Points on a hilly landscape, in no order, each with its height.
From any point a ball rolls to the lowest of the 2 points nearest to it. It stops when none of these is lower. Distance is the straight distance between rows; heights are no part of it.
Filek: [18,11,18,9,6,-9,31,9,-6,28,15,1,-6,-9,26,-32,-13,-10,-1,3,12,24,10,-16,-12,-13,-15,-13,-1,-21,2,-6]  height 459
Vurat: [28,-27,10,12,17,-27,3,-3,-3,14,-4,-14,-14,11,-9,21,-10,-26,-26,-3,-19,-24,-13,16,-17,4,-29,-34,11,-18,12,-14]  height 420
Boto: [13,32,9,37,-13,-13,-8,8,2,-15,16,28,-21,20,15,-20,-2,-12,-7,-6,-23,1,11,19,-16,17,0,-9,14,18,-32,-13]  height 320
sizem: [-3,20,22,-9,4,8,9,13,-24,18,2,4,-2,-33,-10,-5,4,-9,-10,-2,-11,13,30,-27,18,42,-3,-13,12,17,0,-13]  height 169
Res: [-11,4,-16,11,18,-51,-33,-3,-8,-20,-20,-34,39,13,-2,14,8,-19,28,-29,-5,-6,4,12,14,-8,22,7,-1,-11,12,-15]  height 357
sul: [-1,24,18,-8,8,24,0,14,-9,51,0,1,15,-34,-4,-2,-4,-9,-8,13,8,43,51,-12,-1,20,-8,-19,11,16,6,4]  height 70
lef: [20,-20,-34,26,-8,-28,16,17,23,-28,18,-9,0,16,-14,19,19,9,-20,1,-15,-41,-39,-16,-18,-10,3,14,15,-1,3,16]  height 442
Debo: [-22,2,-8,-6,16,-22,-29,15,-3,-23,0,-19,14,-4,-5,4,15,-21,23,-30,1,-12,5,-8,4,4,27,17,1,-12,24,-2]  height 312
Moza: [-38,-7,2,-13,-49,-11,-4,-3,3,-18,-35,-13,6,1,-2,22,-1,-3,18,-40,15,-27,-19,-26,0,-10,-4,12,-13,1,-9,-2]  height 259
Podu: [-14,19,15,-31,-4,-17,25,2,-5,9,-17,17,-17,-11,1,-37,10,-7,-26,-24,4,-10,33,-21,-26,21,-5,-10,3,6,-8,-30]  height 838
Tosi: [-14,-11,2,8,12,-37,-39,-13,9,-14,-30,-28,17,8,-6,17,12,-14,37,-18,19,-10,11,19,24,-10,9,-22,-4,-30,16,-11]  height 400
rut: [-16,-1,-10,-15,-16,-27,7,-12,9,-7,4,11,51,33,-20,10,21,38,-1,-5,25,-7,-40,-2,7,-5,16,8,7,-13,-20,-26]  height 500
Lanu: [-17,11,-8,-13,12,-26,-8,17,-17,14,-9,-12,13,38,12,-31,-1,7,-1,-13,15,-14,10,29,-31,-15,25,-4,18,-14,-20,-15]  height 548
vip: [8,-16,-9,23,-17,-2,-15,27,-6,12,8,-4,-16,0,-3,14,2,-4,-14,-14,-14,-6,-18,-5,-18,9,-11,-14,7,-5,-9,-23]  height 560
piret: [19,4,-2,23,-1,12,-19,10,-12,-17,-21,-22,-16,10,24,25,-35,-42,-30,7,-18,-36,-4,0,-3,1,8,7,0,27,10,10]  height 629
kigo: [14,0,-28,49,-17,-36,-15,17,11,-8,-16,-38,40,13,-10,9,4,-5,-2,-2,2,9,-16,-39,5,-15,4,7,5,-15,-3,-5]  height 353
fodem: [5,3,7,-10,26,13,-6,-19,0,13,-14,15,0,12,27,0,-2,-33,13,-25,17,30,39,36,-36,5,8,4,1,17,13,-7]  height 655
veb: [-31,5,-14,-55,15,18,-5,-3,24,18,-5,10,17,-35,10,4,0,4,1,8,42,6,28,4,-22,-29,17,20,-21,5,22,15]  height 790
gosi: [-28,6,-2,-27,-19,-25,-2,12,-5,7,-19,-19,24,3,-13,0,-9,6,19,-6,-27,-33,-44,-27,4,-5,-19,0,2,-1,-20,20]  height 165
vure: [0,3,12,-41,-1,-17,11,-38,-4,-8,-2,16,12,10,-14,11,-13,10,-8,-11,-30,-14,-21,2,-8,22,-8,9,-11,1,4,0]  height 227
fafa: [-17,15,-1,-7,7,-13,-2,7,-3,2,4,-8,0,38,-9,-42,9,24,-2,10,16,-21,-10,31,-6,-31,20,-8,24,-17,-19,9]  height 529
piv: [30,-17,-27,30,1,10,6,1,-1,-11,8,3,-38,9,-13,3,25,51,-11,30,-18,3,4,23,19,2,-16,10,2,12,-11,-21]  height 688
Datod: [-32,2,-20,-21,-17,-11,-8,-1,-31,10,-9,-23,3,1,-1,-15,-13,12,20,-23,-24,5,-2,-13,7,-5,10,20,-2,9,-13,31]  height 166
kam: [4,-34,9,-10,8,31,-27,-13,-10,21,-27,-12,1,16,23,30,-6,2,19,-4,26,7,-5,35,5,2,9,-6,-5,11,3,-23]  height 685
mozu: [-7,-5,8,-14,-1,-23,-26,-1,-5,42,-9,-5,6,20,-13,5,-4,6,-3,-10,12,2,4,38,-29,-3,-7,-31,12,-32,-8,-1]  height 597
tofi: [-12,19,14,15,-26,-23,14,-3,4,2,-7,8,-8,11,-10,-22,-2,-2,-14,-11,13,-2,1,-11,-6,-5,-11,-10,12,-10,-18,1]  height 822
rari: [-45,6,9,-12,-33,-20,-17,20,12,4,-17,4,8,-20,-17,16,0,-11,16,-21,3,-19,-16,-29,1,1,-23,-5,-6,-13,-12,14]  height 213
dulo: [9,6,23,-38,21,11,-7,-12,-16,5,-7,13,-1,3,-14,8,-5,9,2,15,-28,-10,4,46,-1,24,-31,-8,-2,15,-7,-31]  height 722
koto: [18,-33,0,-3,12,33,4,-46,10,9,-4,14,-12,-2,-10,26,-5,9,5,15,11,26,2,41,11,-8,-11,3,-12,12,15,16]  height 709
Lipul: [12,-11,-13,31,6,-14,1,-1,-6,-12,7,3,12,-1,-4,26,-8,-20,-19,-4,15,-5,2,-30,8,13,30,6,6,-12,26,35]  height 596
nelos: [22,-28,15,-11,28,5,-3,4,26,23,13,-4,-5,-5,-13,13,-1,-14,-9,13,-27,-15,-16,21,-23,-1,-47,-41,4,-16,3,-1]  height 479
fipu: [13,1,-14,-38,7,28,20,-5,-6,20,26,-23,14,-18,16,-14,-36,4,-13,-1,7,7,10,-21,-14,-46,1,16,-12,-3,33,36]  height 775
tefed: [-33,-9,17,3,0,5,-19,14,-14,4,-34,9,9,9,-6,18,14,6,36,6,38,-14,-8,11,35,14,-7,-10,16,13,-16,-20]  height 164
tosos: [-16,21,16,3,23,20,-1,7,10,7,19,20,4,27,7,-35,40,-9,-2,-9,2,0,15,-6,8,34,38,-28,35,16,-14,-7]  height 355
dide: [-19,10,8,-43,12,16,-2,-9,45,26,-1,22,25,-20,2,4,-6,2,-6,18,49,5,25,29,-23,-49,-5,-3,-12,-3,17,14]  height 797
Tirit: [8,3,19,-29,5,-17,34,-15,-19,-16,17,6,-9,-1,-14,-16,3,4,-8,-14,-23,-34,-10,6,-2,13,-9,6,7,10,2,-27]  height 292
vonu: [-40,19,-14,-16,11,1,21,-13,21,3,-20,13,9,-15,26,-42,0,-27,14,-13,8,23,23,-42,-11,-7,13,12,-11,20,-8,50]  height 863
Purar: [-6,5,-6,-39,-3,22,42,-9,-10,37,16,10,5,-13,17,-12,-31,17,-27,8,27,-1,11,-11,-20,-25,8,9,7,25,5,39]  height 767
Gogu: [22,-17,-3,19,3,8,2,15,23,-5,9,16,-22,-3,13,33,-19,-35,-9,7,-25,-24,-15,21,-41,-1,-23,-7,4,8,0,37]  height 547
gov: [29,-14,-7,7,-6,18,-30,8,9,3,-24,-22,-7,16,15,37,-30,-17,-27,15,-3,-29,-3,18,-28,-7,1,-9,-10,2,7,6]  height 646
rinev: [-4,3,-7,-19,23,-5,14,-1,-15,4,26,-7,11,38,10,-40,-4,19,3,0,-8,-21,-21,14,-3,-8,35,7,17,7,-11,20]  height 511
tos: [-18,4,-6,21,13,-27,-13,37,-17,-19,6,0,-1,-16,-11,14,16,-21,18,-11,24,-25,11,17,2,6,19,15,22,-8,13,-2]  height 268
Gezat: [1,-20,1,-14,-2,23,-6,3,21,34,16,-21,-4,-28,-10,6,-9,-2,-18,13,13,6,-6,-12,-6,-32,-16,-24,-8,-23,18,31]  height 510
fune: [-3,-17,21,-1,18,16,-2,-47,15,13,-8,6,-2,10,2,5,8,-32,7,-24,19,27,25,18,-3,7,9,-13,0,-5,22,15]  height 633
ged: [0,12,28,-25,22,14,6,-20,-16,8,-10,14,3,-18,6,7,-11,-7,25,12,-22,15,16,26,9,25,-30,8,-9,34,2,-16]  height 732
dos: [20,-20,-10,35,-1,4,-18,6,7,17,1,5,10,5,14,39,-19,-36,-6,-13,7,20,3,-20,-20,19,8,-10,10,-1,10,41]  height 580
taban: [25,-12,-27,28,-11,-8,12,2,-25,-22,10,-32,1,14,-10,8,20,8,-14,-1,-16,-25,-17,17,-5,-6,-8,11,24,29,-8,-54]  height 360
nafoz: [18,30,24,-9,13,-3,41,6,3,20,33,10,-6,-36,13,-35,-4,-1,-14,22,-4,14,31,-10,-1,-9,-10,-19,1,-5,1,2]  height 429
doguk: [-19,38,17,30,12,4,-11,31,16,-39,3,4,-7,-29,-11,-18,18,-27,11,20,4,-2,26,-17,32,3,0,4,4,-3,6,-3]  height 184
pofam: [-1,28,-10,4,-22,-1,-10,5,-11,-23,-12,2,18,19,5,-3,-11,20,10,11,-37,4,-13,1,12,9,1,37,-13,23,-23,-5]  height 196
Nitab: [-20,-8,8,-4,-7,13,-4,2,-5,-2,25,22,-17,-6,-14,0,11,7,4,-13,-17,-10,-12,-3,7,28,1,-6,13,18,-11,18]  height 239
pori: [9,-33,10,-16,6,56,-30,-31,15,10,-21,-1,-3,17,-4,31,0,13,13,19,14,6,-2,38,14,1,-5,-12,-8,21,3,1]  height 698
Nazu: [-37,18,-5,-32,-4,-13,6,10,16,-17,-36,37,-8,-24,-8,-19,23,-26,-13,-23,20,-20,35,-26,-33,26,3,1,-7,9,-7,-11]  height 846
bef: [3,24,7,17,-34,-18,-10,22,10,-46,0,19,6,-15,-24,21,11,3,-9,-5,4,-3,9,-2,-21,15,-16,21,-12,-3,-6,-34]  height 346
kura: [-1,5,28,12,33,24,9,20,9,32,-20,7,13,-19,18,3,-7,-32,20,19,45,14,36,11,-5,-4,-13,-9,17,26,5,-2]  height 206
zer: [-4,-9,-8,-6,19,16,-29,25,-6,30,17,-14,13,4,2,-8,1,4,19,10,-18,2,-17,3,-3,2,9,-11,16,3,-3,15]  height 288
nidid: [29,26,-1,17,3,-11,25,-12,-4,-5,22,5,16,23,-4,-31,0,26,-21,23,-13,1,-13,-13,19,5,17,1,11,3,-9,-5]  height 262
refuv: [30,-6,16,2,-2,14,13,-1,4,-13,14,3,-14,-10,-3,4,-8,6,-20,11,-36,-8,-26,-31,10,27,-16,-1,-14,17,-4,-12]  height 341
ret: [-24,-15,2,-4,16,-10,-24,-12,-17,-8,-34,9,4,6,7,35,4,-8,56,-6,12,-5,-4,36,29,8,-5,6,-5,3,0,-8]  height 111
tilem: [1,10,20,23,-14,8,8,6,-2,-29,18,25,-25,2,-17,-14,16,-3,-3,-5,-18,-25,-3,2,14,24,-8,-11,20,32,-26,-15]  height 281
ful: [35,-26,13,1,26,28,25,-13,-8,-3,19,3,-14,-24,-1,17,-12,0,-6,19,-18,7,-1,-7,20,21,-9,1,-11,23,20,3]  height 394
dav: [37,-30,-37,24,6,-14,23,25,-25,-11,16,-22,-26,12,12,19,-2,10,-24,-1,-25,-38,-23,7,-10,-4,-5,8,16,16,6,-32]  height 399
puvid: [-22,-4,12,-21,-23,19,20,-2,-9,17,0,21,-13,-20,7,4,-10,24,23,13,-6,4,-22,3,9,3,-28,11,-14,13,-18,8]  height 748
pov: [36,-11,-21,1,23,13,4,9,-6,-5,24,-24,-13,19,12,-13,-14,-1,-20,15,-18,-21,-12,1,-12,-23,13,1,2,-13,18,22]  height 471
sasa: [22,-18,-23,25,10,-11,17,19,-10,-8,4,-21,-16,24,24,5,-21,-16,-5,2,-12,-35,-34,0,-10,-19,7,3,9,0,2,3]  height 440
Monen: [27,5,-5,19,-19,7,14,-10,-11,-7,18,-20,-2,31,-7,-35,10,18,-23,-6,-15,3,-15,-23,15,3,6,-7,15,15,-12,-30]  height 293
Nibut: [11,-13,-5,15,-5,17,0,-28,-13,-15,-2,10,-39,5,-2,10,-7,9,-2,7,-6,9,8,38,6,-1,-4,13,-6,9,2,15]  height 708
Ziget: [-5,-12,23,-2,6,23,4,-46,-5,7,-32,-18,-18,-1,1,-4,-8,-21,-4,0,22,8,20,-3,28,-9,5,-9,-4,8,19,17]  height 612
tekab: [-12,6,9,2,-23,-5,29,0,-18,2,8,-2,-35,-16,-11,-26,13,-3,-19,-32,15,-2,25,-19,-1,-1,4,-6,12,-6,4,-12]  height 830
gamus: [-13,5,-3,-20,-9,11,-37,11,20,19,-5,-39,10,-19,3,-11,-11,1,-7,3,16,12,13,-20,-6,-39,12,-10,-24,-38,21,26]  height 539
gegip: [-22,2,0,-16,24,19,-21,21,-7,31,22,9,13,4,5,-15,24,6,7,-8,5,9,10,2,-5,29,30,-14,27,9,-4,3]  height 324
Tel: [2,-14,-15,13,-16,11,-13,7,13,-20,-13,12,-21,16,-19,25,19,29,1,25,-13,-16,-14,24,14,1,-25,2,-4,5,-16,-7]  height 679
Zus: [9,-26,-30,-9,9,20,-23,3,8,32,16,-24,20,-8,7,10,-6,8,18,1,-23,25,-20,-2,-9,-14,-3,-3,-3,-7,14,32]  height 245
bubiz: [41,-10,-33,47,-9,-25,13,12,-36,11,20,9,-2,-7,28,22,-16,6,6,-7,-17,42,5,-12,5,20,-9,2,3,2,-10,-16]  height 200
Sed: [40,6,11,-10,0,-4,21,2,-8,22,51,18,0,6,29,-24,-7,10,-6,-14,-27,21,-5,-14,-30,22,8,-22,2,9,-23,-12]  height 616
zerod: [-5,-8,20,-31,12,28,30,-7,14,-2,26,14,-13,-4,27,-34,5,13,-3,-1,13,-1,-24,-22,1,-6,9,6,-21,-4,4,-33]  height 658
Fivi: [-7,13,15,9,-7,2,-3,1,13,-3,1,31,-1,36,23,-7,-9,-13,6,-7,-10,-2,-17,19,-28,12,-7,-8,11,8,-30,14]  height 358
Pevub: [3,-10,-13,-7,9,0,-22,-21,0,-8,9,-2,-1,-11,-8,15,9,-3,5,-18,-12,38,16,3,0,12,18,12,-18,-24,30,10]  height 301
pugin: [25,-6,-2,-11,9,-25,16,-6,-14,-6,14,-15,-23,3,-4,0,-12,-10,-16,-17,-50,-30,-22,15,-18,-4,-29,-8,-5,-4,7,-25]  height 352
bisi: [-4,15,10,6,-35,3,-8,21,23,-50,12,11,13,-13,-28,14,18,7,-34,-1,14,-26,-11,-23,-14,0,4,19,-8,-1,3,-23]  height 371
vir: [-2,17,19,-2,13,-4,0,1,15,-5,0,24,21,46,16,-14,-1,-7,-11,-2,9,-19,-17,-13,-17,23,30,1,18,14,-17,3]  height 393
fik: [4,-5,8,10,-10,-21,12,-17,-20,-5,-40,-17,6,-5,0,15,-14,-3,17,1,8,9,-9,-12,32,-8,-11,19,-21,-11,12,-22]  height 272
migar: [2,14,-3,-28,-10,-22,-7,-7,11,-23,-18,-13,23,20,-22,7,5,28,-1,22,-3,-38,-24,18,9,-25,-16,1,-11,-21,-3,-16]  height 542
Nulak: [-16,11,32,17,16,4,-9,29,4,24,-15,10,-1,-7,5,-8,9,-27,9,4,25,6,24,-3,-3,22,-6,-24,20,0,-11,-19]  height 254
pesat: [-8,12,2,-16,-30,8,5,-11,0,-34,-4,17,-3,12,-13,7,-2,16,4,-4,-34,-21,-29,2,2,17,-15,20,-9,22,-18,-14]  height 151
zuve: [-34,8,-19,4,-26,-5,-10,-3,-23,-3,11,-4,-18,-6,-26,-19,11,16,9,-26,-19,2,1,-10,18,4,10,14,21,13,-12,32]  height 199
sanob: [12,-27,-4,38,0,5,2,8,16,14,-1,6,-13,-19,1,34,-15,-31,-1,9,7,4,-7,-7,-5,1,-17,-12,6,0,9,50]  height 565
vosaf: [15,5,10,11,-15,1,10,6,4,38,6,6,6,-6,20,-10,-24,-3,4,10,-11,29,-16,-10,-18,-5,-30,-17,-2,-10,-17,9]  height 495
bimar: [14,2,-3,19,-21,-9,29,-3,-37,9,-22,-17,-3,15,29,-12,-32,8,5,-5,7,26,-8,-20,11,-11,-5,18,-9,2,-7,-28]  height 201
koz: [-12,-5,-11,-30,22,-15,-19,-19,-1,-13,5,11,25,-16,2,24,9,5,28,-14,13,17,5,16,2,12,33,33,-26,-15,27,13]  height 242
Vaf: [8,-3,-1,21,-17,-12,18,2,14,-40,31,11,-8,-6,-21,2,17,-1,-30,-13,16,-18,-11,-23,0,-1,17,13,4,-14,10,-1]  height 397
beva: [-17,17,16,-3,0,8,-4,-25,15,-3,-15,-6,6,-10,-13,-9,11,-7,-28,10,26,19,24,-38,44,2,24,-2,-7,-14,22,-9]  height 574
Leguz: [-25,5,2,-7,4,-30,-21,0,-11,4,-32,-30,-3,-7,-10,-4,5,0,25,1,34,-20,24,33,12,-28,-2,-14,-1,-31,9,-6]  height 438
peb: [10,-26,10,9,5,28,-22,28,35,-1,21,14,-13,-1,3,25,-2,-17,-5,4,-27,-12,-20,10,-33,14,-28,-31,-1,1,-7,10]  height 522
Kuvol: [29,-9,-2,21,-11,32,5,6,5,-4,22,15,-50,-4,5,-12,1,26,-5,27,-21,9,1,34,-2,-6,-18,-5,-6,15,-18,-2]  height 699
Gipi: [19,38,7,-1,2,-13,24,0,-19,-11,6,12,16,6,6,-25,-11,26,-2,22,-15,4,-2,-9,18,12,3,25,-6,19,-17,-28]  height 233
Nis: [-11,-5,-19,-8,-3,-25,-17,-10,-7,19,-8,-5,30,10,-21,6,11,43,15,14,-6,25,-16,8,26,-2,4,8,-4,-15,-8,-6]  height 412
Zad: [-9,11,17,-17,-7,15,4,-34,8,12,-18,22,5,-19,-8,11,-17,0,20,18,-14,28,3,14,15,4,-41,10,-20,15,-6,25]  height 740
Roseb: [-4,6,-24,-25,8,20,-21,-13,2,-22,29,-8,-4,-9,1,-11,7,13,-8,-16,-4,29,22,-7,3,-11,44,31,-28,-26,35,19]  height 344
kez: [16,0,-16,41,-2,-41,-9,-6,-3,-14,-30,-31,17,1,-14,15,6,-8,13,6,20,17,5,-5,30,-21,-3,11,-7,-27,15,-19]  height 319
Detum: [-15,-22,-38,35,-23,-19,-12,26,-18,6,-3,-37,3,-6,-7,-3,14,22,22,-14,13,23,-14,-22,21,-31,12,8,3,-26,-3,1]  height 361
Bak: [-23,14,4,41,-6,-17,-14,26,-2,-26,-13,-7,-1,-17,-24,1,23,-23,19,-4,15,-7,15,-3,24,-2,-12,-1,14,-6,1,-11]  height 229
vamu: [48,0,-28,46,-10,-6,-7,18,-6,-11,22,19,-18,-20,14,27,-7,5,-10,9,-26,41,22,-6,-12,21,-8,12,-18,-6,2,-3]  height 266
tigop: [-37,5,0,-19,8,0,19,-33,22,-14,-45,30,-8,-2,19,-19,5,-26,4,-12,39,-1,26,-17,-13,0,16,9,-15,15,-3,26]  height 858
Dogo: [-2,5,36,-5,7,9,-8,8,0,-10,-5,19,-13,3,-20,8,7,-9,-5,6,-19,-6,14,25,1,24,-40,-33,-1,3,-13,-40]  height 710
tevar: [-7,-17,-27,16,-30,-38,7,-9,12,-4,-11,-4,42,23,-34,31,25,28,3,2,14,-14,-36,-1,2,-6,-1,3,18,-8,-21,-1]  height 484
Fova: [28,-11,21,-19,6,29,22,-4,13,-7,44,21,-14,11,37,-26,4,7,-4,-17,-6,1,-24,-13,-25,11,17,-8,-15,6,-8,-28]  height 641
Ruzod: [-13,7,10,-19,8,-18,4,17,-7,32,11,12,-8,8,9,-25,2,-2,-1,-17,12,-6,5,33,-51,-7,-9,-19,16,-21,-12,-5]  height 571
Vured: [9,17,26,-9,28,24,-4,-1,18,7,25,21,19,34,11,-24,7,6,-14,22,-2,-9,-15,-7,1,26,29,-18,18,18,-12,-8]  height 386
sokir: [4,30,-5,-32,22,15,7,-1,0,-20,32,-7,-4,-34,10,-31,11,-3,-5,-5,-12,18,37,-6,-1,-8,27,19,-18,-21,38,9]  height 376
bul: [-35,12,14,-19,-5,-19,3,-21,7,-33,-45,28,-12,-6,1,8,10,-23,11,-25,30,-11,28,-2,-10,14,-6,11,-20,2,1,-8]  height 852
Nazof: [-9,-3,17,-12,13,33,-11,-12,-9,7,-28,6,-12,29,22,-2,-2,-7,6,0,23,4,16,25,-12,9,8,1,2,22,-5,-27]  height 671
sut: [32,-16,-20,49,-18,-23,23,15,24,-35,42,7,-14,4,-12,1,26,3,-22,-6,-10,-20,-22,-24,-15,1,-4,-7,20,2,-8,0]  height 422
las: [3,-12,28,3,12,35,-12,-20,3,-19,-17,14,-26,25,22,2,2,-29,5,-17,-1,12,3,22,-3,14,-4,-7,-13,8,7,-38]  height 686
Bife: [-19,28,13,9,18,17,2,0,15,-15,-1,-1,-13,-34,-12,-14,4,-13,-1,41,11,3,33,12,41,-17,4,4,-5,-12,17,23]  height 128
zil: [31,-41,-12,13,34,15,21,-2,8,-10,15,-12,-27,-22,-4,17,4,3,-8,24,-10,-5,-11,-17,26,-6,-7,2,-8,-9,35,11]  height 435
Biv: [6,-14,34,1,-4,32,3,-4,18,-21,3,14,-36,-2,-6,-2,-2,-4,-10,1,-5,1,2,14,-4,7,-28,-17,-19,-11,1,-27]  height 693
luz: [9,0,-5,12,-37,-3,14,-1,-21,-6,15,-17,-2,15,-18,-24,20,25,-13,-15,4,-6,-9,6,-10,-6,-7,-2,19,8,-23,-50]  height 326
Loke: [17,3,37,-6,-2,22,22,-10,-6,10,14,3,-19,-10,5,-17,-18,-12,-19,4,-33,-3,-4,-25,-3,25,-23,-25,5,30,-9,1]  height 275
Leve: [-19,15,14,-7,-11,-24,21,-13,19,17,-3,18,-1,4,-9,-22,-6,15,-7,14,19,8,-13,8,-3,-30,-20,-11,-4,-38,-16,7]  height 814
zeg: [-16,-8,-26,24,-23,-20,-24,5,-1,-12,-25,-24,1,14,9,4,-3,3,30,-19,9,19,-5,4,6,-29,15,17,-18,-21,-7,12]  height 332
ras: [-21,16,-18,-8,-26,-17,0,-10,6,-25,5,-9,39,28,-22,-23,22,35,8,-11,-7,6,-25,0,1,-15,7,23,3,-3,-25,-13]  height 512
mozuz: [8,39,-1,-27,28,8,16,11,-2,7,34,11,12,-33,4,-21,4,9,-9,22,-3,8,35,9,-2,-1,18,10,-1,-4,15,8]  height 403
lomo: [26,5,-12,-3,30,10,17,-2,-17,0,32,-11,5,31,24,-29,-25,-4,-12,6,-7,-14,6,17,-20,-16,32,5,20,5,9,32]  height 493
mizu: [17,2,-4,31,-21,-6,-9,18,6,-26,11,26,-23,-27,-1,18,4,2,3,-2,-19,26,11,9,-11,17,-19,18,-25,-11,-5,-18]  height 309
meput: [10,-1,-28,19,5,-30,-29,32,15,-8,-10,-33,19,7,2,13,-5,-5,8,7,-16,-13,-18,-16,-3,-18,10,5,-4,-27,8,17]  height 370
kapid: [-14,12,4,-12,5,-1,-8,0,1,7,-14,-12,8,-9,3,-11,-2,0,-9,6,28,11,16,-22,11,-13,25,7,-10,-22,16,7]  height 558
Limud: [-17,13,-10,-35,-22,-18,8,-12,0,-25,-10,-3,16,10,-13,-9,-1,31,2,-9,-2,-18,-19,4,-3,-25,7,30,-20,-16,-2,-7]  height 525
nitar: [8,-7,-2,-6,-20,20,-45,3,27,-7,-32,-14,8,1,-4,42,-13,16,-12,29,12,-27,0,15,-1,-3,10,-7,-17,-5,4,22]  height 661
Reb: [17,-37,-21,-8,13,6,9,1,-7,14,23,-27,-23,-28,-9,10,-3,-2,-17,1,1,-1,-1,-18,2,-20,-2,-13,-2,-34,37,23]  height 475
netal: [3,15,7,-5,23,25,32,5,-2,35,-5,18,11,-33,21,-11,1,-17,-3,5,38,33,49,-22,-3,14,5,-2,8,19,11,1]  height 150
vup: [-9,-11,28,14,7,24,10,-25,9,-1,-22,-17,-18,-13,-23,-5,4,-11,-14,23,20,2,9,-17,56,-14,-3,-21,-2,-10,18,-3]  height 593
nudag: [0,8,-3,15,10,20,-11,-2,-14,8,10,-6,-14,-27,-2,-1,-8,-24,11,-1,-22,25,27,3,15,10,-4,2,7,16,13,33]  height 133
bara: [-4,-20,-30,19,-18,-21,16,-6,-14,10,-4,-28,20,0,-19,-6,15,38,12,-1,12,32,-25,-22,39,-26,-3,12,-6,-17,-5,-20]  height 384
Gim: [-27,11,-14,-6,-10,-40,-7,3,-23,10,-8,-31,30,11,-29,-6,-3,-1,12,-20,-31,-15,-16,-13,10,0,-4,3,23,16,-14,11]  height 119
rufen: [-14,10,-11,-56,-2,24,3,-3,6,15,-14,-15,13,-15,24,-17,-22,14,2,6,17,10,15,-11,-25,-45,8,23,-27,6,10,22]  height 783
fafip: [9,-18,-35,21,7,9,-31,-4,-6,10,14,-15,-8,2,5,12,0,-11,12,-5,-44,29,0,-9,10,12,1,0,3,8,8,35]  height 191
Sosok: [-22,24,-21,-24,8,14,10,4,6,16,-7,20,11,-10,21,-43,6,-9,-9,-3,11,24,47,-33,-17,14,35,8,3,23,-10,26]  height 867
vofo: [33,-7,-12,32,5,2,1,7,-19,-18,5,-1,-1,9,1,27,-14,-16,-26,7,-6,-20,-5,-17,8,26,21,10,16,20,12,9]  height 611
gol: [5,-2,7,-20,1,2,38,-3,-21,25,19,8,-6,-12,5,-8,-18,16,-8,13,3,-12,-13,-1,-1,-4,-8,1,6,10,-5,17]  height 757
Kegim: [-4,-18,-11,22,-22,12,-35,3,21,-19,-28,13,-12,27,-4,39,12,11,11,12,14,-19,-15,29,4,-1,-3,-9,-8,-9,-14,9]  height 672
pil: [20,-3,-24,31,-7,-34,26,-1,-45,5,4,-4,17,22,20,3,-21,4,4,-22,-8,28,-4,-21,9,12,13,15,7,4,-9,-13]  height 112
mer: [10,-8,3,19,-28,5,-7,24,1,36,-13,1,13,14,15,21,-24,0,-10,6,4,10,-26,-18,-22,5,-7,-12,1,-8,-19,8]  height 530
Muf: [-14,13,10,-32,11,0,2,-5,5,23,-5,10,6,-9,-3,-4,-9,21,-1,28,28,-5,7,33,-11,-24,-5,-2,-4,-17,3,11]  height 805
kuz: [-12,0,36,-40,12,37,17,-5,19,-7,20,20,-18,-19,-8,-13,6,15,-14,21,3,-6,0,5,10,1,-14,-8,-19,3,-1,-26]  height 675
Fazu: [-6,15,6,3,14,22,-12,-13,8,-6,-3,-14,-11,-38,-15,-5,-7,-20,17,27,-15,8,24,9,28,-17,-18,7,-4,11,21,46]  height 79
nas: [-26,-12,-17,18,-45,-19,-22,-1,-2,-23,-38,-30,13,7,1,35,5,-9,39,-37,1,-8,-14,-5,11,-16,-2,13,-6,1,-13,-14]  height 297
goli: [-26,-1,17,12,11,2,1,14,-9,14,-12,10,10,-2,-2,-1,19,-5,13,2,38,2,4,-17,34,25,12,-6,21,11,-8,-20]  height 205
Nidel: [-33,8,1,-26,23,-17,-23,-12,7,-32,-15,23,22,3,0,15,21,1,49,-9,2,1,-5,19,19,15,8,23,-17,-6,6,-2]  height 177
Kodov: [28,-10,5,15,-2,-8,5,24,-15,18,41,14,-18,-11,14,-1,5,-7,-5,-25,-17,12,0,5,-24,26,1,-28,11,-4,-13,-26]  height 588
kadan: [4,-18,-11,-9,-10,-26,-9,-20,22,16,-21,-5,26,19,-18,29,4,39,-3,23,6,-9,-31,7,11,-11,-4,-15,-7,-25,-9,1]  height 451

Where does a ball stop that starts at each point below?
tevar | Gim
migar | Gim
Kuvol | pesat
mozu | pesat
Gogu | pesat
Fova | ret
Leguz | Fazu
lef | pil
Vured | Fazu
vir | Gim
sut | pil

Call two points neighbours if one is among the 2 nearest of the other. Go from one point of each pair to the other, from neighbour to neighbour, staying as low as possible. Name the highest point that can't be avoided.
pil, Fazu | vir
Gim, pil | meput
ret, sul | Nulak
